Each row is a point on a landscape with many peaks, with its height.
From any point a climber takes the steepest step (rise divided by distance) to one of its 2 nearest points. It stops when none of these is higher. Distance is the straight distance between rows; heights are no part of it.
vibun: 116,113,114,136,128,84,73,118,102,126,116,114,76,106,101,70,78,108,143,119,114  (h 332)
getos: 91,66,122,101,58,79,142,112,54,92,78,88,71,76,79,121,118,105,93,107,161  (h 307)
dus: 85,106,132,107,116,88,122,111,81,117,98,83,107,85,99,126,117,129,100,98,129  (h 202)
toka: 51,99,142,100,114,105,123,115,117,73,122,49,85,114,124,72,104,81,102,106,82  (h 320)
sinu: 47,77,70,112,116,109,85,100,46,120,93,61,91,145,119,61,90,38,70,115,100  (h 88)
tib: 107,76,92,109,81,103,98,72,126,101,82,167,107,47,62,117,134,127,99,83,37  (h 530)
vopag: 92,72,142,91,62,85,143,97,83,62,102,75,58,76,105,105,109,98,109,103,135  (h 278)
Maka: 86,43,104,63,73,107,121,66,90,79,89,92,89,87,74,99,115,66,75,52,84  (h 408)
mese: 130,106,140,72,97,99,117,96,149,73,103,117,134,94,95,117,98,132,79,72,98  (h 369)
savov: 75,65,110,88,88,108,114,82,86,89,114,72,88,107,103,91,108,73,94,71,90  (h 381)
pul: 60,103,98,124,114,96,104,127,45,169,95,114,104,78,77,96,141,104,100,133,102  (h 616)
duz: 116,88,41,89,79,106,76,77,61,128,78,103,109,131,84,132,83,81,99,83,138  (h 70)
zol: 82,53,88,93,88,95,97,89,63,120,78,85,98,129,72,83,89,67,64,70,141  (h 119)
mevu: 120,92,91,120,81,83,90,94,86,91,106,102,62,107,100,91,86,93,141,104,128  (h 148)
foton: 141,105,116,97,135,115,71,117,153,51,119,64,97,116,136,90,44,117,125,71,70  (h 153)
fizuf: 99,119,75,98,96,119,99,81,124,81,100,127,118,91,105,116,126,83,99,95,26  (h 449)
kif: 110,107,54,113,62,120,79,72,77,100,101,105,85,86,102,162,122,104,133,93,83  (h 600)
nidip: 99,55,62,66,86,130,84,56,77,109,81,95,112,91,68,140,109,82,77,42,55  (h 224)
vig: 101,110,112,109,93,64,106,158,61,138,69,130,123,113,96,34,89,117,82,160,160  (h 389)
zizap: 130,139,118,76,118,94,100,114,152,103,110,133,132,88,86,79,91,129,78,113,128  (h 241)
Dimuk: 78,131,144,115,154,109,101,125,122,128,131,91,115,82,121,113,129,141,111,103,59  (h 16)
kataf: 137,81,95,96,71,94,91,75,107,67,119,85,77,95,126,117,90,101,146,65,95  (h 155)
Mif: 107,90,83,97,78,109,94,77,106,128,92,155,103,59,58,128,123,128,95,88,94  (h 605)
Goz: 107,94,97,109,119,106,88,92,101,101,118,108,97,108,109,82,101,82,132,68,47  (h 172)
Tunot: 145,100,114,117,85,73,111,87,108,71,115,104,68,77,115,108,84,121,152,97,125  (h 182)
sir: 116,59,92,55,89,125,100,70,118,61,107,79,104,101,132,103,100,81,99,54,57  (h 268)
mapa: 94,83,77,93,118,118,58,82,99,99,118,66,85,142,121,51,54,52,106,87,87  (h 64)
tunil: 80,82,126,122,83,99,121,96,87,92,115,91,68,66,105,126,130,102,138,78,67  (h 128)
tev: 128,85,114,62,89,109,115,82,136,55,103,89,118,101,117,126,95,111,95,49,79  (h 305)
Tidu: 110,107,95,77,81,106,108,95,104,121,74,133,120,74,57,141,120,127,66,91,131  (h 513)
kebof: 93,125,66,111,64,121,99,70,113,70,105,117,93,80,117,153,130,89,122,107,47  (h 514)
popo: 50,82,113,134,132,80,90,124,50,154,103,75,96,141,86,62,97,74,84,108,120  (h 693)
nema: 96,108,84,90,102,102,85,112,93,75,83,63,101,153,132,95,54,94,59,121,156  (h 81)
Lafod: 126,147,65,107,114,109,74,87,134,124,99,160,127,96,90,107,99,113,107,104,88  (h 272)
mado: 106,143,68,108,94,123,98,84,125,112,93,143,120,78,97,147,130,121,99,115,80  (h 306)
mig: 101,97,79,137,108,110,71,83,67,136,118,113,85,98,95,123,116,104,154,76,62  (h 208)
fedi: 70,59,134,89,103,108,104,98,94,76,118,45,62,107,133,62,95,68,107,82,88  (h 354)
bemus: 72,109,111,97,118,71,111,146,62,152,88,116,128,109,73,57,106,109,69,139,142  (h 450)
riso: 117,122,98,87,84,81,123,130,83,134,72,138,111,65,96,106,123,143,83,145,168  (h 380)
bis: 114,96,110,61,96,110,115,87,130,70,99,78,121,126,106,114,75,97,66,59,128  (h 242)
teda: 107,139,82,116,100,117,101,101,92,136,99,127,106,67,109,166,128,137,103,131,110  (h 260)
Zeku: 109,143,96,70,127,91,109,95,153,107,106,143,146,98,65,65,102,89,54,120,78  (h 459)
Bav: 121,75,119,96,67,98,124,83,124,47,104,110,84,60,114,144,126,140,118,63,61  (h 364)
gafi: 100,117,87,151,124,101,74,99,70,125,120,77,81,105,126,133,103,106,150,100,84  (h 234)
Segu: 77,110,113,104,126,99,107,111,86,164,103,129,116,74,69,95,140,129,85,109,102  (h 555)
nubo: 106,110,96,86,119,138,76,109,149,52,121,56,88,130,139,79,50,85,118,97,66  (h 207)
Giti: 104,157,100,75,125,101,109,132,131,113,91,118,147,114,92,87,98,127,58,145,144  (h 178)
Rova: 111,104,97,93,58,96,115,76,130,72,100,148,91,81,76,103,122,93,102,111,90  (h 376)
gop: 111,88,88,106,60,84,115,107,52,106,66,113,87,99,89,110,102,98,98,116,157  (h 363)
nakar: 106,53,102,97,78,111,97,79,85,76,115,79,70,81,124,117,116,95,138,59,59  (h 139)
bugof: 114,136,100,102,109,119,95,100,142,81,112,117,112,97,117,119,108,110,116,98,57  (h 383)
kadan: 125,126,94,147,139,98,60,106,95,143,122,109,84,92,113,109,86,125,166,104,91  (h 271)
Lipa: 99,62,145,82,82,98,129,94,118,59,113,98,87,77,106,101,121,111,103,62,66  (h 398)
Bup: 92,124,86,86,112,104,114,84,126,127,90,146,136,79,62,101,130,89,58,121,69  (h 544)
fipeb: 79,119,52,93,73,124,110,89,65,108,75,94,109,112,96,142,115,63,77,120,103  (h 538)
Bag: 116,108,97,104,67,71,114,137,81,97,71,132,100,112,88,47,79,89,96,151,159  (h 431)
taler: 105,53,101,82,74,111,117,78,128,73,80,123,118,65,76,132,130,108,80,50,27  (h 460)
livo: 98,76,95,122,113,116,83,90,86,114,115,108,104,92,108,120,131,104,149,52,23  (h 190)
nor: 76,109,129,95,120,108,113,110,104,99,114,71,116,114,106,121,112,102,90,83,92  (h 227)
refiv: 105,135,87,126,79,110,98,86,105,77,118,101,72,85,135,132,107,101,154,119,67  (h 443)
leto: 96,152,79,101,115,107,95,131,103,114,79,102,134,128,107,97,86,94,67,159,126  (h 125)
nikat: 65,124,52,111,98,111,96,118,50,133,69,94,120,128,100,129,109,73,69,136,124  (h 464)
reb: 111,107,122,107,115,97,111,99,113,146,111,133,93,35,97,120,142,169,98,99,106  (h 161)
kaga: 62,111,102,89,127,86,96,137,109,90,94,66,111,156,88,34,57,74,42,141,116  (h 143)
serut: 95,107,129,117,93,93,125,111,100,116,108,117,88,59,92,116,136,137,107,120,109  (h 181)
soti: 101,71,75,96,74,97,89,79,75,85,96,98,72,119,105,70,83,56,113,101,124  (h 120)
rute: 90,108,90,108,83,83,103,132,60,98,70,78,109,135,117,98,83,95,72,136,150  (h 84)
tomag: 130,42,48,61,82,120,68,58,81,99,89,103,118,100,91,111,111,87,113,22,44  (h 209)
Viso: 127,125,103,78,79,92,118,95,146,77,91,159,118,83,78,89,107,115,83,116,126  (h 310)
Pezed: 137,96,121,147,140,80,66,103,105,98,131,66,66,108,119,79,39,116,154,93,109  (h 15)
ruku: 94,141,101,106,110,126,97,119,144,50,116,71,79,116,135,80,73,73,120,131,68  (h 280)
kure: 79,114,155,89,128,97,123,121,137,79,126,58,115,115,110,88,93,115,87,96,97  (h 267)
zira: 85,102,103,123,128,88,80,114,83,133,106,94,105,137,81,67,78,96,95,100,124  (h 576)
lizu: 72,57,77,106,94,86,91,109,33,127,76,84,83,134,89,64,84,54,77,113,132  (h 102)
fuli: 81,110,68,92,79,119,109,82,93,114,82,126,122,90,65,129,126,79,73,105,83  (h 619)
Loti: 125,119,141,118,136,89,101,113,133,122,124,131,95,46,116,94,124,160,128,110,90  (h 137)
taba: 113,93,64,104,63,121,81,60,92,108,81,139,97,58,69,157,127,122,119,80,67  (h 712)
botuv: 90,63,128,65,75,112,139,87,107,64,88,94,104,73,79,139,126,116,82,50,67  (h 429)
vogi: 86,81,157,100,98,75,132,116,103,63,116,56,79,101,118,80,90,104,92,100,137  (h 249)
Fim: 62,81,113,134,123,88,94,123,41,168,95,84,101,101,75,102,118,103,92,94,125  (h 608)
sume: 99,74,109,93,105,80,96,110,69,120,82,78,117,139,78,94,69,101,56,77,172  (h 147)
Fimev: 104,161,90,118,115,105,93,134,98,113,91,87,115,107,134,136,92,122,93,155,139  (h 79)
rem: 102,111,98,125,89,86,106,125,70,100,91,83,75,116,123,97,87,98,116,136,141  (h 113)
Zafu: 68,108,118,94,127,79,116,119,91,137,106,110,119,108,60,57,114,90,72,118,106  (h 495)
Fuzu: 53,97,92,120,142,138,68,104,89,96,125,45,80,135,141,69,71,58,113,102,52  (h 62)
nop: 107,41,90,111,62,99,106,78,125,61,81,151,100,47,86,121,142,120,111,68,17  (h 492)
guze: 76,135,146,120,132,104,124,127,110,99,128,71,98,76,131,129,127,135,113,133,81  (h 32)
kegi: 126,142,66,94,110,99,84,77,154,99,97,157,131,95,77,78,99,78,86,112,58  (h 360)
voni: 132,72,108,119,127,94,57,93,108,99,124,74,72,126,116,54,54,98,152,61,80  (h 35)
Zar: 125,89,110,65,87,106,116,81,128,89,86,131,130,82,72,142,116,129,77,59,97  (h 436)
pov: 122,125,91,118,82,78,104,123,92,100,90,141,88,92,102,75,102,104,125,161,137  (h 601)
lero: 82,146,118,119,118,99,118,126,92,92,109,61,100,95,137,140,107,124,105,152,117  (h 49)
Pim: 72,87,128,75,122,82,124,96,105,120,108,90,127,107,48,65,113,74,52,82,80  (h 457)
lam: 106,97,76,96,57,88,116,101,87,91,86,137,87,89,73,101,113,90,106,121,123  (h 440)
nub: 100,130,69,115,98,121,78,88,114,63,116,77,72,116,143,99,81,78,152,122,69  (h 368)
Kimu: 69,100,95,85,113,102,87,117,94,77,82,51,97,153,126,58,53,63,57,130,126  (h 116)
guzo: 63,76,75,95,122,127,78,81,79,115,108,55,85,125,133,74,88,38,97,91,73  (h 77)
Gakiv: 159,127,115,118,116,72,95,100,117,92,112,102,95,82,119,113,62,137,132,111,147  (h 231)
rog: 127,64,95,83,110,110,51,84,121,75,124,66,82,131,134,49,48,78,131,67,91  (h 48)
Lef: 113,99,108,83,107,90,102,96,112,105,87,98,123,126,78,106,78,107,73,76,146  (h 188)
gesuf: 124,126,115,109,100,73,112,138,88,120,92,120,92,73,115,82,102,136,106,157,159  (h 458)
tus: 142,142,103,112,118,101,82,100,130,84,111,105,103,95,123,119,75,128,133,107,101  (h 299)
zoz: 101,51,88,65,93,129,93,70,90,95,98,70,113,110,106,129,99,92,86,30,78  (h 243)
fepob: 90,102,117,87,109,63,110,128,119,84,96,95,112,136,80,24,64,74,69,137,135  (h 175)
bam: 69,70,113,63,95,95,133,79,109,87,93,85,109,95,70,76,116,51,45,80,73  (h 433)
rogud: 106,75,58,92,67,104,87,63,80,109,90,110,89,104,77,107,98,75,101,79,107  (h 97)
kera: 120,122,101,118,123,90,75,118,114,105,104,104,98,129,94,70,59,100,107,114,133  (h 435)
gima: 92,91,132,97,96,74,115,120,111,64,95,71,82,127,110,48,66,91,86,125,149  (h 213)

Two climbers start at each pair of points below. Name the first point that both come to, or write never.
nema / lero -> lam
Goz / tunil -> never
guze / reb -> never

Call two points neighbours if one is among the 2 nearest of the other. Go from one point of each pair to the other, from neighbour to neighbour, staying as high as possible. Name the lowest point that can't be avoided.
mado / pul -> serut
pov / Zafu -> vig
popo / pul -> Fim
fuli / mado -> Lafod
